Points on a hilly landscape, in no order, each with its height.
A ball rolls from a point to the lowest of its 6 nearest points, and stops where none of them is lower. Distance is the straight distance between rows; heights are no part of it.
k227 h=568: 98,80,96,110,109,91,88,127,121,86,94,46,94,90,137,83,124,137,86,118,87
k648 h=517: 114,123,93,81,101,105,57,91,70,105,84,123,67,99,88,87,65,74,98,51,130
k406 h=176: 80,114,116,67,125,101,62,77,109,99,94,90,66,81,103,118,95,90,94,60,134
k760 h=462: 105,120,102,80,111,96,128,106,64,126,80,90,130,65,104,101,87,103,112,92,109
k213 h=801: 120,67,97,93,98,94,73,99,139,84,86,122,74,131,65,113,115,71,78,133,89
k674 h=191: 120,100,109,87,76,120,117,101,100,119,88,98,130,87,113,106,119,123,95,135,106
k386 h=493: 88,134,78,73,74,122,63,76,67,138,72,117,57,77,84,87,60,62,98,57,133
k487 h=371: 99,82,111,127,70,76,84,129,126,56,114,94,113,116,102,100,106,90,82,73,60
k846 h=658: 82,78,98,90,82,106,67,86,144,72,99,115,75,124,93,106,125,74,82,108,91
k844 h=559: 99,143,101,31,87,126,93,82,75,154,106,113,96,79,100,111,110,109,94,73,114
k858 h=372: 73,108,129,96,94,111,75,99,86,105,89,76,71,57,126,106,85,109,112,88,115
k160 h=461: 116,115,105,88,92,111,79,92,73,79,102,112,102,105,93,69,77,94,94,71,111
k835 h=484: 133,87,121,108,82,83,85,141,115,74,106,93,139,93,117,95,90,104,102,82,94
k147 h=497: 120,64,127,80,65,90,108,145,155,82,57,81,80,127,98,88,118,74,92,133,88
k313 h=538: 108,90,113,94,75,94,79,107,120,70,56,113,89,101,100,81,99,76,80,96,121
k718 h=309: 109,69,65,124,120,71,144,138,135,127,104,64,116,119,139,99,77,123,104,127,79
k918 h=405: 85,85,107,103,70,113,120,101,90,82,101,92,118,101,117,103,98,117,106,117,91
k171 h=282: 80,88,82,126,125,74,136,130,121,86,109,89,127,97,166,117,79,107,103,146,85
k899 h=256: 73,76,82,152,83,102,152,101,138,86,123,89,130,115,131,98,99,96,94,153,77
k950 h=512: 110,112,96,55,100,135,95,65,88,144,100,105,106,80,101,108,107,115,89,116,104
k597 h=385: 78,90,120,103,64,97,117,103,119,80,110,91,97,94,125,81,87,111,105,106,93
k619 h=224: 73,130,111,120,100,92,108,99,96,71,114,71,99,85,109,91,103,112,112,53,95
k949 h=503: 68,87,85,114,92,89,79,86,118,71,134,101,99,98,100,109,121,87,94,96,88
k955 h=339: 97,62,101,102,88,90,142,107,149,88,92,87,71,126,97,78,145,87,101,168,71
k230 h=273: 96,83,117,72,83,129,92,126,127,119,78,80,103,81,123,94,109,117,96,115,101
k934 h=606: 99,106,112,67,94,114,58,81,106,107,62,122,76,102,91,135,88,89,86,78,129
k142 h=402: 92,94,106,110,81,95,94,104,96,74,106,91,106,87,105,96,104,105,95,69,105
k712 h=562: 108,61,84,93,97,83,121,121,152,71,84,68,45,146,110,82,124,77,73,139,89
k788 h=380: 68,98,119,106,106,108,63,82,126,87,101,94,86,97,99,94,115,94,109,92,97
k496 h=261: 108,86,97,134,68,82,130,119,130,87,132,107,121,133,92,96,102,117,100,112,67
k679 h=322: 112,89,89,122,91,115,127,112,129,109,99,108,101,121,93,99,106,102,86,151,79
k930 h=341: 101,57,88,115,82,105,122,120,133,88,86,79,82,101,121,87,121,112,102,136,71
k53 h=569: 94,121,89,81,105,116,56,74,77,119,102,107,45,110,71,90,82,76,115,51,131
k973 h=393: 89,121,108,121,118,79,118,109,67,106,90,106,133,96,105,111,88,104,125,94,106
k969 h=438: 84,81,99,112,125,84,94,115,144,86,116,85,97,100,104,112,118,120,97,108,79
k853 h=529: 138,144,90,87,114,101,70,108,54,125,79,114,110,93,85,96,90,101,91,40,109
k634 h=246: 114,71,101,123,69,105,168,120,153,91,105,97,107,133,108,102,97,88,102,168,64
k565 h=477: 86,108,106,67,103,133,84,79,82,114,112,93,84,80,106,108,91,100,92,102,111
k754 h=433: 104,106,76,86,126,112,114,73,47,139,98,128,130,83,99,116,102,117,103,111,95
k691 h=146: 84,111,106,100,96,102,78,78,99,81,106,98,66,97,93,99,113,83,95,89,114
k105 h=275: 99,77,103,122,83,100,132,101,118,98,99,103,110,117,97,105,111,97,114,151,95
k926 h=542: 95,139,82,101,101,114,136,104,46,131,85,85,97,83,93,65,47,75,134,49,122
k663 h=460: 76,71,95,96,109,90,80,118,111,67,87,68,102,88,133,94,124,112,81,87,92
k66 h=425: 104,81,108,87,84,113,76,72,100,109,107,97,91,104,86,104,116,84,87,115,107
k377 h=593: 137,99,97,80,87,102,67,92,85,92,79,133,105,113,84,87,91,83,74,86,113
k179 h=463: 91,90,102,57,120,100,56,100,109,112,79,95,83,95,105,115,124,98,95,88,110
k267 h=429: 100,85,110,118,88,77,106,122,135,67,112,108,110,105,109,99,120,100,90,120,74
k81 h=539: 85,124,83,99,117,109,87,50,72,139,116,103,56,68,88,106,84,86,126,74,118
k348 h=565: 97,104,101,73,97,124,53,58,89,128,108,92,91,92,85,114,114,103,104,104,131
k309 h=720: 132,72,85,97,107,93,99,117,171,102,87,95,51,142,99,104,123,88,87,145,93
k191 h=420: 98,104,105,150,73,97,118,85,81,81,135,109,126,93,95,97,103,110,109,107,87
k512 h=760: 99,97,101,83,76,93,75,61,129,68,90,125,62,110,63,91,100,84,87,109,110
k689 h=303: 104,91,84,132,136,71,122,117,94,105,113,106,131,114,112,126,97,134,108,110,76
k198 h=594: 140,102,115,83,106,77,58,137,102,66,70,112,126,118,91,97,93,101,68,77,112
k206 h=274: 94,81,71,142,99,99,151,85,117,96,101,91,112,94,119,100,75,118,85,161,75
k190 h=260: 112,84,69,132,113,87,138,112,131,107,102,75,94,119,120,115,103,123,98,133,72
k422 h=346: 104,109,110,127,98,93,107,105,80,83,94,88,128,111,114,102,93,123,110,89,89
k583 h=350: 104,87,99,76,96,119,85,115,131,105,90,81,93,89,106,100,128,108,107,117,97
k842 h=401: 73,112,80,146,124,93,107,92,87,85,127,93,118,85,93,127,114,114,98,86,89
k217 h=439: 91,92,110,126,75,85,84,90,140,69,123,97,93,107,103,88,120,85,81,106,73
k506 h=524: 84,124,115,88,133,107,137,102,27,136,80,94,128,92,104,121,62,99,140,74,121
k872 h=489: 99,103,108,111,69,98,95,96,71,99,95,110,101,93,77,86,81,92,89,83,102
k943 h=308: 71,114,111,54,102,108,67,113,89,88,87,101,62,76,116,111,92,100,89,61,114
k864 h=548: 79,127,91,120,134,103,102,74,58,118,126,105,94,91,71,105,103,87,129,76,121
k637 h=95: 123,125,73,81,106,123,89,92,45,113,108,124,101,109,78,79,83,75,98,58,123
k874 h=389: 104,101,107,138,104,84,98,109,91,80,132,96,122,100,113,104,118,110,106,65,77
k240 h=488: 104,100,88,113,115,104,109,90,104,102,101,103,103,89,91,119,125,113,107,130,86
k795 h=612: 107,99,107,30,97,106,80,78,87,126,90,125,99,85,93,113,110,80,96,71,122
k45 h=343: 98,98,108,131,118,78,121,132,105,107,98,77,124,89,146,118,97,119,109,91,77
k559 h=530: 126,112,93,101,97,87,90,106,97,92,98,116,116,114,88,104,112,98,85,90,108
k598 h=521: 116,91,112,64,98,102,55,90,119,98,95,125,70,93,66,96,116,101,88,118,128
k90 h=419: 118,101,115,121,64,58,91,142,116,73,103,109,129,114,99,92,86,108,91,73,93
k942 h=291: 56,84,82,132,91,125,131,90,118,74,122,89,100,90,121,109,122,101,84,128,63
k919 h=595: 118,123,102,45,127,120,58,101,83,131,83,115,91,100,88,130,114,96,89,56,121
k549 h=540: 104,126,111,101,135,105,97,120,57,104,82,115,101,87,84,107,95,104,100,43,121
k343 h=549: 95,137,61,54,118,112,58,75,79,131,77,127,48,90,83,103,33,42,103,40,127
k784 h=323: 113,103,111,106,109,81,119,133,95,94,93,95,125,82,126,117,69,131,112,105,94
k822 h=745: 119,110,107,81,94,105,70,55,83,91,94,121,81,134,77,86,95,72,117,84,110
k18 h=525: 113,97,132,108,83,86,80,96,124,75,90,110,81,122,74,87,114,94,99,113,105
k328 h=534: 92,123,108,60,108,121,89,105,83,128,96,82,98,56,86,94,93,101,101,59,121
k404 h=543: 103,130,85,114,131,120,107,95,28,138,113,109,113,86,79,94,97,105,123,88,119
k321 h=253: 130,74,106,122,71,84,120,144,142,75,93,74,103,121,106,94,112,106,80,110,76
k948 h=302: 105,98,103,85,108,112,115,83,108,133,102,114,106,92,96,120,117,135,112,148,105
k264 h=285: 142,84,114,129,68,70,112,152,129,88,103,72,133,129,99,103,78,107,88,120,76
k510 h=566: 100,147,65,110,95,103,112,76,50,130,107,109,74,96,70,61,62,98,126,55,109
k698 h=642: 108,96,115,78,94,96,61,94,98,64,59,129,92,111,113,116,88,84,81,78,117
k889 h=297: 86,82,113,137,75,98,127,92,134,86,118,98,127,116,113,77,114,84,95,124,59
k173 h=600: 92,98,102,86,109,92,63,102,101,82,82,110,94,113,109,111,103,87,80,78,102
k876 h=359: 110,79,123,100,75,109,110,93,119,99,94,126,99,107,92,98,123,99,101,129,96
k646 h=601: 86,132,92,130,146,120,141,81,51,129,131,104,120,76,96,125,104,90,138,96,118
k554 h=583: 92,118,116,99,152,109,92,85,86,131,132,99,97,98,84,120,114,82,116,73,105
k931 h=588: 118,80,135,76,87,106,95,69,126,76,97,108,88,119,61,87,122,73,102,129,112
k966 h=283: 110,73,119,99,78,87,106,139,124,90,90,82,104,103,116,95,98,131,93,139,90
k961 h=487: 132,82,111,87,118,98,82,114,123,104,92,102,109,111,101,105,109,117,84,105,105
k44 h=315: 89,83,108,95,79,108,110,114,114,89,88,74,89,95,114,89,123,109,96,130,100
k710 h=598: 107,103,102,119,101,113,74,80,82,89,113,102,110,91,74,92,99,108,112,80,90
k735 h=797: 98,96,82,91,94,109,46,69,105,103,94,134,75,122,73,115,75,61,82,88,123
k415 h=504: 107,128,106,85,110,120,87,113,54,118,85,90,85,99,97,93,81,104,108,66,129
k946 h=584: 99,116,93,120,125,97,87,80,66,64,127,122,120,112,84,93,95,88,96,54,89
k432 h=633: 111,111,105,63,80,113,70,60,100,121,94,126,96,123,57,93,102,64,102,101,116
k100 h=349: 69,87,116,101,90,115,91,89,111,72,91,80,97,66,121,86,112,108,99,104,100
k921 h=353: 73,109,106,134,123,88,131,92,67,94,125,82,105,67,115,104,91,107,122,72,96
k998 h=412: 123,125,79,89,123,95,64,80,58,119,81,126,74,119,76,89,69,76,96,44,123
k39 h=547: 99,114,102,90,129,108,81,92,75,109,95,104,97,92,88,110,97,91,111,65,131
k992 h=513: 78,109,104,103,128,97,92,78,96,96,113,110,95,91,95,125,115,109,112,77,98
k8 h=311: 95,88,97,84,122,114,127,99,94,131,104,101,112,78,114,124,106,114,105,135,88
k124 h=298: 89,105,108,92,95,113,120,118,100,85,89,73,97,77,137,107,97,138,104,117,107
k957 h=441: 95,106,124,89,89,87,57,104,118,87,85,104,66,98,102,109,73,86,95,56,113
k972 h=205: 75,73,86,113,101,106,134,120,110,80,96,54,111,93,125,89,100,120,101,117,78
k435 h=502: 115,131,49,78,127,88,81,100,63,127,78,128,65,105,78,75,58,63,97,32,121
k826 h=464: 99,70,101,86,89,91,92,116,129,64,77,105,86,103,130,97,93,87,78,107,112
k466 h=585: 100,129,102,72,128,121,79,82,68,143,100,107,95,88,76,115,109,106,104,64,122
k298 h=434: 80,123,123,105,126,104,109,99,65,117,109,88,119,73,121,103,89,106,105,98,116
k540 h=163: 106,83,88,86,133,116,89,111,135,116,103,93,91,118,96,105,127,128,98,129,76
k609 h=556: 134,104,98,105,113,95,80,79,60,115,99,110,116,108,66,112,104,108,97,89,118
k729 h=229: 122,80,87,146,71,86,140,126,145,77,112,84,97,148,95,89,104,95,81,131,64
k643 h=414: 96,57,107,98,69,79,120,105,162,65,71,84,71,125,107,85,128,75,86,124,76
k743 h=237: 132,78,109,148,74,93,155,143,150,105,107,96,106,152,108,93,107,98,90,134,50
k332 h=541: 113,117,101,63,129,116,73,96,84,131,93,92,81,76,102,113,96,88,101,51,132
k687 h=312: 94,96,107,137,61,91,120,105,118,65,134,98,133,125,100,106,103,95,94,88,86
k856 h=564: 128,47,129,87,78,96,101,125,139,76,75,111,70,124,88,93,134,64,77,119,80
k220 h=444: 114,102,113,66,102,110,84,108,92,116,90,111,110,87,117,109,100,108,88,97,111
k785 h=471: 95,121,107,82,115,117,84,77,72,118,100,102,75,72,86,101,97,83,110,63,124
k579 h=416: 104,77,100,92,77,100,97,114,142,76,77,74,76,107,111,104,118,93,73,116,92
k485 h=378: 111,103,106,121,74,89,107,110,97,84,96,95,115,96,91,89,90,115,89,113,95
k356 h=352: 92,103,116,81,79,116,61,84,116,97,102,117,76,82,84,70,116,89,96,105,116
k113 h=597: 80,129,84,70,118,117,61,76,90,121,93,102,57,93,96,118,68,71,107,30,141
k773 h=526: 134,75,129,73,78,78,93,135,108,96,76,104,95,119,113,95,106,105,76,109,104
k656 h=498: 79,111,99,77,105,117,69,58,92,111,117,110,72,88,80,122,100,97,105,84,130
k986 h=490: 75,131,97,114,127,114,103,81,51,117,117,96,88,80,86,91,77,106,130,62,131
k618 h=519: 105,95,101,110,107,98,88,92,115,97,97,97,110,111,82,97,116,104,98,116,91
k904 h=544: 87,137,70,112,98,125,105,39,53,127,118,113,83,78,77,76,68,90,137,104,118
k428 h=347: 103,95,105,102,97,88,92,137,119,78,96,85,115,113,116,106,108,127,85,106,87
k717 h=653: 119,126,97,76,99,120,75,57,65,112,87,115,93,98,70,80,105,79,106,92,128
k524 h=443: 89,102,103,128,130,88,109,87,79,106,131,111,123,105,81,112,104,108,122,92,101
k383 h=239: 111,82,87,143,78,89,143,109,131,101,108,108,127,128,123,113,88,111,100,171,73
k746 h=459: 79,116,89,107,92,113,124,72,83,106,124,119,115,82,86,84,90,103,119,117,104
k82 h=740: 97,62,65,88,119,101,85,127,147,98,72,70,82,115,115,83,131,117,70,121,92
k115 h=450: 76,87,105,97,95,123,111,79,100,119,122,113,109,91,75,101,131,97,97,132,94
k809 h=304: 127,103,113,122,95,102,114,112,79,79,120,126,140,116,94,94,96,115,95,144,97
k15 h=440: 72,99,98,111,110,113,98,76,106,98,110,91,123,62,114,127,107,103,117,120,102
k52 h=456: 105,126,90,48,84,121,87,84,49,149,96,109,67,90,79,73,58,81,98,77,133
k437 h=314: 85,81,95,114,126,59,161,117,103,105,107,81,146,92,163,122,72,111,118,126,91
k302 h=602: 119,126,109,47,87,105,71,90,80,124,86,140,91,103,75,100,90,88,86,56,123
k440 h=560: 126,109,114,70,80,99,75,93,110,91,87,122,106,106,90,110,109,95,77,119,106
k32 h=546: 104,127,94,111,95,112,102,95,57,109,90,110,118,96,71,90,72,109,107,97,95
k776 h=254: 86,94,92,112,105,92,130,116,109,96,93,80,112,87,138,110,91,117,106,119,89
k335 h=426: 128,114,86,121,142,109,124,93,71,134,102,115,130,104,70,101,99,120,110,126,103
k423 h=458: 107,78,117,79,94,98,73,127,114,80,72,90,94,106,107,106,117,110,79,115,107
k320 h=310: 89,67,68,122,110,89,116,111,139,73,106,70,87,112,114,86,121,107,93,134,61
k238 h=390: 121,139,78,71,108,112,103,92,46,150,87,108,102,83,92,74,69,101,115,69,128
k526 h=436: 94,115,101,76,116,105,123,86,61,136,98,91,131,70,116,121,94,112,111,113,120
k932 h=257: 119,74,84,132,91,84,107,125,136,98,108,84,97,128,97,102,130,116,92,128,72
k523 h=580: 136,92,123,73,80,83,74,115,116,64,86,108,114,114,85,92,107,104,76,101,103
k668 h=407: 85,71,126,88,58,92,99,106,137,38,87,87,95,111,109,88,128,61,90,105,80
k536 h=243: 124,76,119,111,75,81,133,114,131,93,93,84,125,114,108,104,105,104,96,149,83
k148 h=531: 99,84,109,104,97,91,87,105,148,53,98,101,86,102,111,100,137,113,95,108,89
k86 h=573: 87,112,118,118,101,63,106,125,92,71,109,61,113,98,126,102,90,121,115,64,98
k830 h=485: 90,138,86,89,107,117,94,74,56,140,118,110,99,72,88,89,90,101,115,79,113
k465 h=397: 83,109,108,137,107,92,109,101,105,89,133,87,115,103,121,104,117,119,104,98,80
k334 h=379: 64,95,87,136,114,86,128,106,108,82,134,86,131,102,129,126,109,120,115,89,59
k649 h=691: 97,107,122,74,77,112,68,68,95,106,73,118,71,102,85,76,86,92,91,78,133
k641 h=238: 120,93,92,120,80,78,144,127,130,98,90,99,122,88,131,110,92,112,92,147,61
k727 h=605: 90,131,105,35,123,119,74,93,77,143,111,116,72,81,103,126,108,77,94,29,131
k60 h=428: 89,105,105,80,97,104,82,118,97,96,101,84,103,80,111,107,104,118,97,74,98
k895 h=268: 99,85,116,118,67,93,141,116,146,74,104,97,85,128,93,84,118,88,92,148,63
k845 h=730: 120,92,94,53,111,116,68,87,122,124,93,115,76,111,87,108,121,104,81,118,111
k935 h=267: 127,93,106,111,96,65,119,128,119,93,97,71,135,108,124,101,87,134,101,130,78
k503 h=388: 71,89,77,91,118,120,123,74,113,132,116,97,107,83,116,117,131,106,123,162,86
k363 h=276: 78,89,91,125,99,74,130,123,119,92,107,76,113,103,137,103,99,129,113,116,74
k460 h=432: 119,83,116,81,61,84,81,117,137,64,77,104,89,126,92,96,98,87,88,105,86
k390 h=324: 122,60,83,131,89,54,134,150,138,107,115,70,117,133,130,95,83,137,104,103,71
k888 h=596: 84,119,104,98,111,95,86,112,77,86,109,91,78,79,94,125,86,78,111,35,126
k445 h=528: 86,59,91,115,78,97,98,106,157,72,91,99,72,132,95,93,141,71,96,124,86
k910 h=704: 121,86,121,56,103,108,94,70,133,107,107,117,79,118,58,99,132,90,92,144,81
k557 h=427: 89,107,117,101,72,111,89,63,112,80,115,109,91,118,82,82,116,91,93,105,99
k226 h=415: 70,105,103,110,101,102,103,94,67,96,109,104,102,70,98,98,89,116,117,101,108
k495 h=511: 131,114,97,61,80,115,95,88,86,132,110,125,112,111,77,80,97,112,105,129,116
k599 h=716: 95,127,91,60,69,127,62,49,75,124,97,120,68,99,66,60,82,53,120,88,111
k169 h=773: 108,106,83,32,75,111,45,75,90,115,57,124,60,116,75,93,69,47,85,63,126
k221 h=518: 105,133,60,70,98,117,85,108,62,135,86,106,66,98,54,75,53,66,107,46,110
k987 h=523: 72,130,91,80,151,127,137,107,32,164,89,106,100,90,101,85,51,75,113,47,136
k278 h=609: 114,59,114,84,84,83,96,95,157,63,86,112,60,144,91,99,124,70,86,123,80
k766 h=479: 87,131,99,125,99,92,107,96,64,104,109,103,115,94,91,89,83,109,123,59,108
k908 h=431: 89,99,107,109,131,94,116,98,74,106,114,93,120,78,99,107,97,116,109,106,85
k269 h=446: 94,117,120,80,135,102,138,129,67,122,90,93,131,74,133,122,83,107,108,105,106
k98 h=228: 109,77,102,127,81,73,144,127,125,93,99,87,119,118,118,107,99,109,106,131,72
k46 h=247: 120,72,87,132,100,101,149,126,153,105,101,77,95,130,132,101,81,100,89,163,60
k985 h=557: 110,115,113,100,84,106,85,60,95,119,110,129,92,117,62,79,110,82,107,115,106
k580 h=520: 93,126,86,68,125,111,73,92,63,131,89,107,68,86,65,72,73,77,105,41,122
k480 h=483: 109,70,119,106,67,106,111,79,154,65,114,94,77,136,53,59,130,80,106,139,71
k563 h=451: 86,151,90,92,114,111,107,86,60,129,109,99,95,72,84,73,79,94,107,58,129
k843 h=368: 97,67,106,112,63,95,99,100,134,79,96,80,79,125,93,87,120,101,95,147,81
k499 h=249: 103,95,98,151,83,80,125,120,108,94,99,101,137,96,136,106,92,119,96,121,77
k714 h=473: 85,84,106,119,87,82,99,135,141,64,102,77,104,108,130,96,118,114,107,86,87
k976 h=406: 93,111,115,127,113,110,137,110,60,97,116,101,124,69,110,103,67,106,120,94,100
k682 h=366: 98,89,115,110,87,90,113,129,90,90,96,84,119,76,116,89,78,117,99,108,102
k162 h=258: 69,77,91,137,92,91,135,122,130,83,109,90,116,101,126,85,111,99,95,134,74
k839 h=204: 104,74,76,141,90,82,138,127,134,99,111,87,94,126,121,101,127,112,88,144,57
k129 h=300: 130,94,107,126,85,90,119,133,115,121,115,80,140,128,128,112,94,127,98,128,94
k85 h=241: 126,72,90,119,78,89,122,123,153,86,101,76,85,140,121,98,116,101,70,133,61
k344 h=305: 64,85,111,139,140,79,128,107,97,93,110,108,135,83,137,132,81,99,119,118,91
k243 h=277: 116,93,98,150,107,97,133,111,102,108,120,114,132,108,114,111,96,111,97,128,73
k338 h=351: 71,88,79,128,95,82,149,102,106,89,128,86,128,97,142,121,104,123,106,84,77
k225 h=354: 69,107,96,121,105,88,126,131,92,91,107,92,150,79,143,117,67,107,123,101,99
k913 h=148: 107,94,91,45,87,109,60,73,103,104,93,142,94,117,74,117,103,57,90,103,111
k722 h=457: 89,116,113,96,77,90,83,96,94,77,101,114,100,98,82,74,60,80,95,65,100
k23 h=613: 116,100,108,72,89,103,70,74,101,93,104,121,81,102,74,97,104,94,102,106,122
k836 h=551: 112,126,100,75,159,106,117,110,44,150,104,116,116,86,90,104,96,113,133,71,126
k158 h=491: 84,117,107,117,128,124,111,69,66,98,133,108,110,82,100,108,118,111,119,109,100
k250 h=476: 85,140,92,99,121,95,124,103,33,141,97,89,100,109,94,87,70,100,124,45,132
k801 h=550: 97,125,79,94,157,109,147,80,38,145,110,108,124,77,111,105,66,81,130,80,141
k626 h=338: 75,124,104,103,143,114,61,82,96,105,101,89,67,72,96,112,98,90,95,67,118
k676 h=445: 109,122,87,84,128,100,105,91,78,122,104,107,118,88,91,118,124,125,99,97,106
k307 h=293: 92,106,111,139,82,82,129,101,97,74,99,95,126,83,110,97,103,115,99,94,84
k478 h=348: 80,98,92,132,125,71,120,128,97,103,94,72,121,83,156,106,92,103,121,105,85
k325 h=482: 107,107,106,79,134,93,97,133,94,108,82,69,104,89,122,127,118,131,104,96,104
k960 h=356: 108,104,89,114,108,104,116,80,70,123,112,125,146,124,74,87,96,113,106,126,106
k68 h=307: 106,88,60,141,121,74,149,115,119,117,122,81,116,111,149,115,91,139,76,145,72
k427 h=515: 103,137,90,63,94,125,78,59,82,133,110,105,60,84,84,111,91,79,110,66,121
k318 h=492: 95,114,108,126,61,95,92,84,89,77,105,124,117,111,86,100,99,97,99,83,99
k538 h=417: 113,89,102,104,131,99,76,118,112,89,93,73,119,100,116,121,102,138,94,95,91
k868 h=170: 128,100,130,96,87,93,84,95,123,81,102,121,101,122,58,90,124,101,85,122,98
k429 h=255: 95,109,81,124,90,119,70,62,75,87,134,121,93,119,76,97,95,72,94,67,113
k430 h=262: 113,88,82,116,132,105,123,124,135,101,87,82,105,105,128,97,124,131,104,128,67
k69 h=421: 107,113,105,103,121,105,128,112,74,123,105,103,143,83,118,118,82,99,127,106,123
k774 h=495: 117,121,84,101,88,119,98,73,52,103,115,121,108,102,76,74,89,95,104,97,104
k300 h=563: 73,130,90,117,141,110,155,88,44,128,123,108,122,84,99,116,71,88,128,74,119
k551 h=320: 88,67,125,112,66,90,121,97,151,71,110,85,91,112,98,74,124,84,110,124,78
k564 h=644: 120,72,69,105,115,91,95,144,136,93,87,63,96,118,132,96,109,118,80,104,94
k569 h=527: 78,66,93,111,70,93,83,108,145,80,98,95,83,93,110,87,138,102,95,110,71
k792 h=481: 97,139,90,49,82,114,67,71,58,153,109,86,77,80,84,84,87,73,110,58,139
k690 h=403: 85,111,116,76,60,95,67,103,108,82,81,101,103,87,90,82,97,95,108,97,118
k473 h=522: 73,130,88,96,152,94,124,87,41,132,99,83,57,96,66,100,94,87,127,25,143
k367 h=486: 84,111,90,114,137,114,122,91,59,111,107,100,122,85,100,122,104,127,106,105,99
k455 h=558: 129,88,114,96,106,84,61,123,92,83,75,112,100,105,96,107,85,106,78,84,101
k530 h=409: 116,99,108,97,92,96,110,124,119,108,109,101,85,92,102,108,121,118,86,154,91
k592 h=296: 124,76,117,91,82,102,111,120,118,91,86,87,90,118,100,73,108,109,104,147,91
k65 h=357: 91,81,131,104,62,113,113,81,138,70,112,101,84,96,97,77,137,95,109,135,88
k438 h=313: 87,93,79,136,130,95,118,104,93,109,116,114,131,98,123,120,95,129,99,157,99
k259 h=395: 124,107,97,82,119,98,114,81,54,124,113,119,137,93,102,104,100,106,108,112,104
k947 h=567: 129,86,88,106,88,103,87,102,116,89,112,124,116,133,57,98,112,122,81,124,101
k498 h=367: 80,107,127,105,94,106,112,86,76,86,97,91,91,69,103,86,85,109,113,72,103
k737 h=650: 116,125,91,47,90,109,51,89,88,108,59,139,82,108,99,107,64,66,76,72,129
k103 h=555: 99,115,78,118,118,90,81,106,60,90,97,98,93,90,69,85,87,88,105,36,100
k181 h=399: 85,97,123,117,88,127,103,74,99,102,112,98,87,76,98,97,115,116,102,125,102
k410 h=408: 106,86,86,109,106,114,110,61,83,139,109,115,106,100,68,109,106,111,110,139,109
k276 h=325: 53,113,95,142,116,98,139,102,82,91,114,104,140,91,150,126,70,104,128,118,94
k433 h=373: 84,104,105,127,84,86,92,97,97,61,109,104,114,111,100,84,101,100,104,80,86
k518 h=630: 93,101,89,79,126,116,69,86,88,115,114,98,100,78,84,116,128,105,95,106,110
k106 h=472: 76,85,100,104,103,87,89,104,139,52,89,85,79,91,104,94,117,95,73,93,98
k459 h=374: 98,118,123,94,92,115,85,108,98,103,105,109,88,93,93,97,115,109,96,101,115
k166 h=545: 78,126,98,91,86,117,63,89,83,121,69,107,76,62,90,88,73,79,108,36,128
k829 h=637: 111,109,116,62,130,123,81,100,101,125,102,90,94,76,96,128,134,108,95,78,114
k848 h=570: 101,134,100,99,124,98,81,120,70,98,90,102,100,95,74,87,58,85,106,22,121
k216 h=355: 95,105,96,122,79,86,132,106,82,83,120,103,134,80,122,104,71,104,106,98,99
k977 h=586: 124,67,121,63,96,100,66,114,131,93,63,117,87,119,101,116,95,80,63,131,99
k567 h=227: 91,77,108,96,80,80,84,113,128,57,87,108,85,114,119,98,107,72,79,97,87
k63 h=501: 102,108,99,108,154,87,92,96,71,106,102,91,99,83,88,115,114,114,116,70,123
k802 h=494: 99,79,79,116,105,102,92,96,137,85,106,86,96,102,107,117,130,109,93,118,77
k711 h=442: 117,103,101,95,78,100,105,96,78,121,103,127,111,104,78,80,109,123,110,116,104
k79 h=292: 90,77,89,113,93,109,116,119,130,96,106,83,99,99,137,106,118,127,102,135,86
k553 h=470: 90,63,101,106,91,91,83,82,142,54,95,117,77,101,108,107,105,80,87,117,103
k184 h=280: 125,81,83,130,102,93,109,127,141,95,109,100,109,134,95,110,113,108,82,139,84

Where does a ball stop that starts at each point below?
k404 => k637
k343 => k637
k278 => k839
k801 => k637
k856 => k839
k445 => k839

Call two points neighbours if one is among the 6 nearest of the other. Go from one point of each pair to the other, from neighbour to neighbour, staying as low as possible. Name the highest point that can't be avoided.
k972 and k839 => k776
k674 and k619 => k858
k540 and k567 => k668
k972 and k540 => k430
k972 and k868 => k876
k637 and k619 => k160
